Points on a hilly landscape, in no order, each with its height.
A ball rolls from a point to whichever of its 2 nearest points has the largest drop for the distance, and stops where none of them is lower. Distance is the straight distance between rows; heights are no part of it.
<319> height 443: [127 120 106 140 158 115 128  72 135 118 105 172 102 146  49 194 106 125
  84  99 140 187 106 163]
<68> height 335: [ 83 105 140 107  90 125 124 172 145 102  94 102 107 140 139  77 128 164
 141 158 138  97 196 109]
<390> height 608: [156 177  86 120 122 157  96 111 137 119 108  93 109 109 136 131  81 113
  97 130  72  73  66 100]
<751> height 245: [107 111 112 129 165 134 165 113 142 117 132 148 167  83 102 183 173 157
 151 167 146 190 126 126]
<153> height 729: [164 145 141 126  98 145 121 153 122 167 175 109 177 145 140 118 138 103
 165  79  94  87 113 117]
<393> height 382: [154 115 159 151 157 110 131 146  90 173 156 151 184 116 153 152 119 120
 145 165  88 149 121 161]
<732> height 501: [181 164 140 150 111 126 103 174  99 124 125  99 135 118 187  93  97 116
 142 160  90 100 123  85]
<494> height 570: [101  99 152 143 125  88 133 155 128 116 110 152 101 155 135  94 114 138
 107 118 159 162 173 161]
<517> height 427: [180 144 169 166 140 120 116 141  74 171 136 138 159 120 164 140  89 101
 146 142  81 132  99 149]
<23> height 536: [169 172 112 137 136 142 108 145 118 110 121 100 117 137 190  82  95 100
 117 129 106  98 105  90]
<606> height 163: [119 141 118 130 127 147 125 104 126  91 101 118 105 136  95 147 118 166
  83 149 184 129 122 112]
<614> height 429: [ 86  86 104 108  92 137  91 127 191 126 123 132  98 154  72 123 142 144
 103  98 157  88 140 130]
<528> height 680: [177 150 159 162 117  89 102 171 122 159 142 130 123 140 189  87  87  51
 132  82  72 103 113 112]
<483> height 190: [132 155 147 150 122 125 142 141 101  82 143 100 100 144 183  69 144 113
 124 121 166  83 157 100]
<731> height 592: [129 126 145 162 135  75 126 140 111 117 109 153  98 152 157  78 103  98
  89 106 142 140 167 150]
<521> height 580: [128 145  98 121 119 143 124  91 172 113 164 120  99 159 127 105 148  93
  90  57 165  60  94 111]
<131> height 473: [101 111 147 124 100 126 189 132 113 107 207 126 127 152 162  76 202 113
 171 104 184 100 163 125]
<905> height 728: [179 157 121 117 136 144 118 133  87 150 122 104 182 101 133 126 105 158
 154 182  92 121  91 114]
<391> height 309: [ 63  81 137 114 108 120 166 147 132 105 142 142 106 136 114 119 172 170
 159 153 183 145 197 140]
<989> height 616: [133 127 158 157 133  89 117 146 123 149 142 161 123 143 152 105 109  97
 114  97 125 149 140 157]
<1007> height 90: [ 97  93 110  80 129 154 157 124 160 139 151 135 165  89 106 160 204 180
 187 143 150 173 147 116]
<331> height 304: [104  89 106 137 145 117 157 113 159 119 117 158 138 119  85 211 149 176
 127 165 148 209 126 131]
<512> height 332: [155 156 103 160 164 129 136  64 113  93 105 137 101 146 101 141 100 122
  68 121 159 158 103 138]
<864> height 498: [128 139 124 129 119 129 102 145 165  93 117 116 105 146 162  77 121 101
 100 102 135  71 122 102]
<428> height 371: [156 152 109 126 127 141  75 137 151 151  91 126  87 121 158 128  70  49
 112  93  46  90  67 101]
<111> height 539: [111 136 115 125 110 145 113 129 168 117 153 106 108 167 126  90 146 107
 112  93 148  57 122 104]
<914> height 117: [120 139 156 146 134 124 166 158  73  98 119 103 126 111 164  98 132 170
 151 184 150 148 180 122]
<706> height 764: [155 130 123 116 157 153 163 119 105 155 176 125 198  91 142 153 188 155
 183 144 127 165 131 122]
<123> height 754: [179 154 135  95 132 154 160 128 101 172 186 100 203 117 132 139 179 134
 184 113 120 141 110 108]
<318> height 165: [ 97 107 118 144 155 125 179 117 138 116 158 162 164 104 140 166 175 140
 146 143 149 213 142 130]
<192> height 368: [100 101 128 111 115 145 109 122 164 151 137 125 123 139  82 150 143 144
 110  96 141 121 113 148]
<909> height 530: [101  99 144 131 126 119 132 140 111 113  85 121 101 136 103 131 116 191
 118 178 162 162 179 128]
<310> height 254: [136 148  96 136 131 124 111  86 141  99  87 121  93 135  93 136  94 145
  67 129 139 128 101 120]
<477> height 262: [148 147 130 123 108 145  78 125 134 171  95 137 124 113 141 151  78  78
 125 109  33  76  70 120]
<805> height 176: [109  83 122  64 123 166 149 139 139 136 135 103 178 110 109 131 190 194
 189 165 145 146 170 117]
<522> height 63: [100  91 138 152 157  93 166 141 139 115 134 177 146  99 140 176 163 151
 152 171 137 230 142 158]
<558> height 191: [112 114 172 158 145 101 159 160  89 102 116 145 125 125 154 117 131 148
 130 171 150 179 180 154]
<472> height 742: [194 159 158 133 139 131 141 147  69 159 145  96 192 106 146 116 133 132
 180 155  99 126 111 116]
<447> height 645: [153 160  98 132 130 139  87 117 141  98  70 128  88 114 149 127  58 117
  81 149  87  99  87 111]
<468> height 573: [157 185  93 136 154 130 118  82 127  85 111 110  97 129 140 115  94  90
  75 103 123  98  83 112]
<919> height 59: [ 99 124 111 111 115 148 130 129 137  72  92 103 105 131 103 116 136 172
 116 163 174  99 153  93]
<676> height 397: [ 91 107 144 116 123 126 190 144 118 121 173 149 142 113 155 119 198 143
 174 141 163 177 178 127]
<196> height 447: [143 134 113 167 177  89 160  59 132 119 136 181 118 150 112 163 116  64
  83  75 159 193 121 184]
<988> height 743: [179 169 144 112 102 158 142 149  93 166 188  91 189 136 138 120 152 118
 188 108 113  92 102  89]
<1018> height 358: [142 140 114  90 116 173 134 108 128 133 139  85 165 115  89 132 163 165
 156 135 153  91 119 111]
<1004> height 237: [138 140 117  83  99 169  82 129 157 155 109  93 162 113  83 138 107 153
 141 143  86  79  80 120]
<499> height 401: [127 134 126  92 108 158 146 119 132 125 167  86 158 132 114 102 177 131
 156 107 160  78 139 102]
<861> height 784: [128 113 152 117 135 136 146 147 108 143 130 132 170 103 134 127 156 163
 175 172 130 164 148 131]
<13> height 305: [139 144 118  93 100 176  93 131 139 140 128  83 164 109 104 113 139 173
 150 151 103  83 112  92]
<866> height 260: [ 53  69 121 106  96 124 143 150 176 105 146 140 108 148  87 138 163 180
 140 132 183 148 180 138]
<148> height 649: [157 147 155 158 135  95 117 139 108 158 151 153 127 146 170 115  85  51
 118  68  90 137 116 141]
<539> height 387: [139 125  96 142 169 113 143  51 144 135 138 162 124 128  82 189 106  88
  87  83 139 170  95 179]
<675> height 233: [ 99  86 119  82  98 144 129 154 139 125 118 101 154 114  89 124 158 209
 172 176 152 143 177 118]
<681> height 289: [143 135 152 129 148 131 110 101 102 186 130 150 156  93 108 188  98  91
 137 124  76 141  79 167]
<341> height 226: [135 152 128 126 120 127  89 107 147 179 118 156 120 131 119 146  94  55
 122  55  68 100  84 163]
<234> height 428: [ 92 100 104 113 105 113 104 149 194  90 103 114  59 167 137  77 122 126
  92 109 156  79 159 101]
<441> height 521: [145 168  98 138 137 126  93  95 144 122 108 124  95 130 139 119  77  68
  75  76  99 102  83 126]
<155> height 341: [152 106 152 138 157 115 130 124  93 183 127 150 175  94 118 187  94 126
 148 168  76 148  98 171]
<507> height 121: [129 164 135 161 141 125 161 110 100  66 129 106  84 146 161  82 148 124
  97 127 187 109 150 104]
<871> height 25: [127 152 144 154 129 146 163 122  79  70 119 112 103 128 151 102 140 148
 126 172 173 132 151 122]
<541> height 345: [ 90  74 100 124 131 119 135 115 172 124 127 171 107 143  64 198 143 158
 114 133 154 198 127 160]
<370> height 159: [ 86 111 129 111  98 145 143 130 132  99 132 103 118 139 106 108 167 161
 143 135 177  95 159 114]
<466> height 393: [139 146 120 165 162 109 157  87 114  94 137 166 104 160 125 135 117  99
  78  90 163 163 120 165]
<716> height 439: [118 128 135 105 110 150 167 122 116 120 193  97 156 128 158  85 192 129
 190 121 178  84 161  94]
<814> height 478: [ 86  91 116 102  94 122  83 156 205 127 118 124  76 158 113  96 126 120
  99  87 126  65 137 107]
<713> height 505: [112 102 129 138 138 123 118 128 130 117  84 147 121 139  94 162 110 171
  99 159 142 171 137 149]
<839> height 572: [175 192 106 144 138 137 104 119 120 131 136 104 131 110 160 119  95 103
 115 125  87  83  82  96]
<537> height 235: [113 125 137 125 119 143 142 148 131 123 127 124 135 118 126 107 159 163
 134 132 154 115 150 130]
<422> height 550: [ 93  90 145 134 115  87 121 170 140 114  81 138  90 157 127 107 109 177
 105 155 136 154 197 144]
<171> height 465: [193 171 163 154 125 110 111 163  74 148 129 122 161 118 177 117  74 108
 152 154  74 115 110 106]
<736> height 313: [135 143 107 126 159 105 118  37 141 151 125 167 100 142  62 184 104  68
  89  49 121 152  92 187]
<199> height 453: [168 172 101 124 148 130  91 117 143 132 102 124  79 125 163 104  80  37
 102  72  72  89  90 119]
<162> height 318: [118 144 138 150 141 133 197 109  94  99 164 106 131 122 156 109 180 128
 138 119 178 136 146 119]
<142> height 706: [187 165 156 149 102 120 106 169 108 157 167 111 154 136 166 108 105  74
 157  81  71  91  99  99]
<491> height 713: [167 166 135 149 153 120 126 117  73 134 123 113 164 112 146 131 110 144
 119 171 113 131 101 135]
<399> height 696: [153 139 139 153 156 114  99 111  93 133  98 136 138 115 130 140  80 130
 112 170 108 133 102 152]
<867> height 383: [ 87 103 119 118 108 122 104 178 170  87  95 115  76 151 155  76 110 147
  96 144 129  99 178  97]
<591> height 150: [ 97  83 136 144 153 109 156 146 113 117 119 162 121 126 138 153 134 156
 126 177 140 204 164 166]
<7> height 71: [122 126 149 120 110 113  67 128 133 185  92 156  95 128 119 153  89  73
 123  87  59 113 108 162]
<401> height 290: [ 95  95 138  82  82 137 118 173 129 122 110  90 146 125 127  94 139 181
 164 174 143 112 199 104]
<725> height 307: [104 105 129 115 116 145 118 153 145 156 119 117 150 123  93 135 135 159
 131 134 124 118 132 137]
<83> height 252: [136 162 146 156 121 111 169 140  81 102 166 121 122 133 189  81 152 112
 140 118 158 120 150 120]
<15> height 614: [140 171  83 130 128 147 119  82 154 104 133 102 100 153 111 125 128 105
  78  90 148  73  82 102]
<191> height 186: [ 86  73 114  93 113 146 144 140 171 134 154 141 139 129  86 155 186 168
 160 123 161 151 147 142]
<547> height 202: [124 133 140 136 125 110  76 100 115 184 100 151 125 113 120 178  72  90
 118 126  61 120  83 168]
<888> height 354: [ 68  79 159 123 113 105 178 174 132 121 167 154 119 131 144  99 181 141
 160 140 158 166 201 137]
<535> height 199: [123 134 126 126 136 100  99  74 145 168 104 162 103 134  85 154 107  54
  99  53  97 122  91 177]
<312> height 446: [118 120  97 110 121 149  99 160 183  93 101  99  85 144 152  87  95 110
 104 128  95  74 129  88]
<773> height 388: [ 91  91 125 150 145  95 138 114 145 112 122 173  97 149  88 170 119 138
  97 108 164 197 142 169]
<744> height 773: [140 100 135 100 146 140 149 140 124 176 162 141 191  78 146 155 181 152
 195 170 108 177 138 123]
<257> height 476: [139 109 103 144 147 112 123  98 143 117 100 152 103 134  58 190  96 151
  84 155 155 188 110 141]
<526> height 672: [151 152 109 143 142 113  81 110 115 137  70 137  99 114 129 150  56 112
  93 158  91 115  79 136]
<117> height 795: [120  91 165 116 122 124 145 191 115 165 132 128 179 120 157 102 167 160
 191 174 110 165 178 133]
<883> height 133: [133 135 133 104 105 157  86 118 137 183 120 117 147 112 107 155 109 120
 126 114  58  76  70 122]
<975> height 370: [115 116 128 116 132 146 181 117  98 102 154 130 142 114 135 131 194 147
 163 128 173 153 152 116]

For each start below, name the point where the ball stops.
<773> => <522>
<472> => <7>
<234> => <1007>
<905> => <7>
<676> => <1007>
<614> => <919>
<142> => <535>
<713> => <535>

Call two points neighbours if one is among the 2 nearest of the other. Go from one point of each pair to the other, from neighbour to neighbour, staying as low as possible. Name the highest point that can't be avoided.
<919>, <535> => <196>
<1007>, <871> => <676>
<883>, <871> => <131>
<535>, <7> => <341>
<871>, <522> => <558>
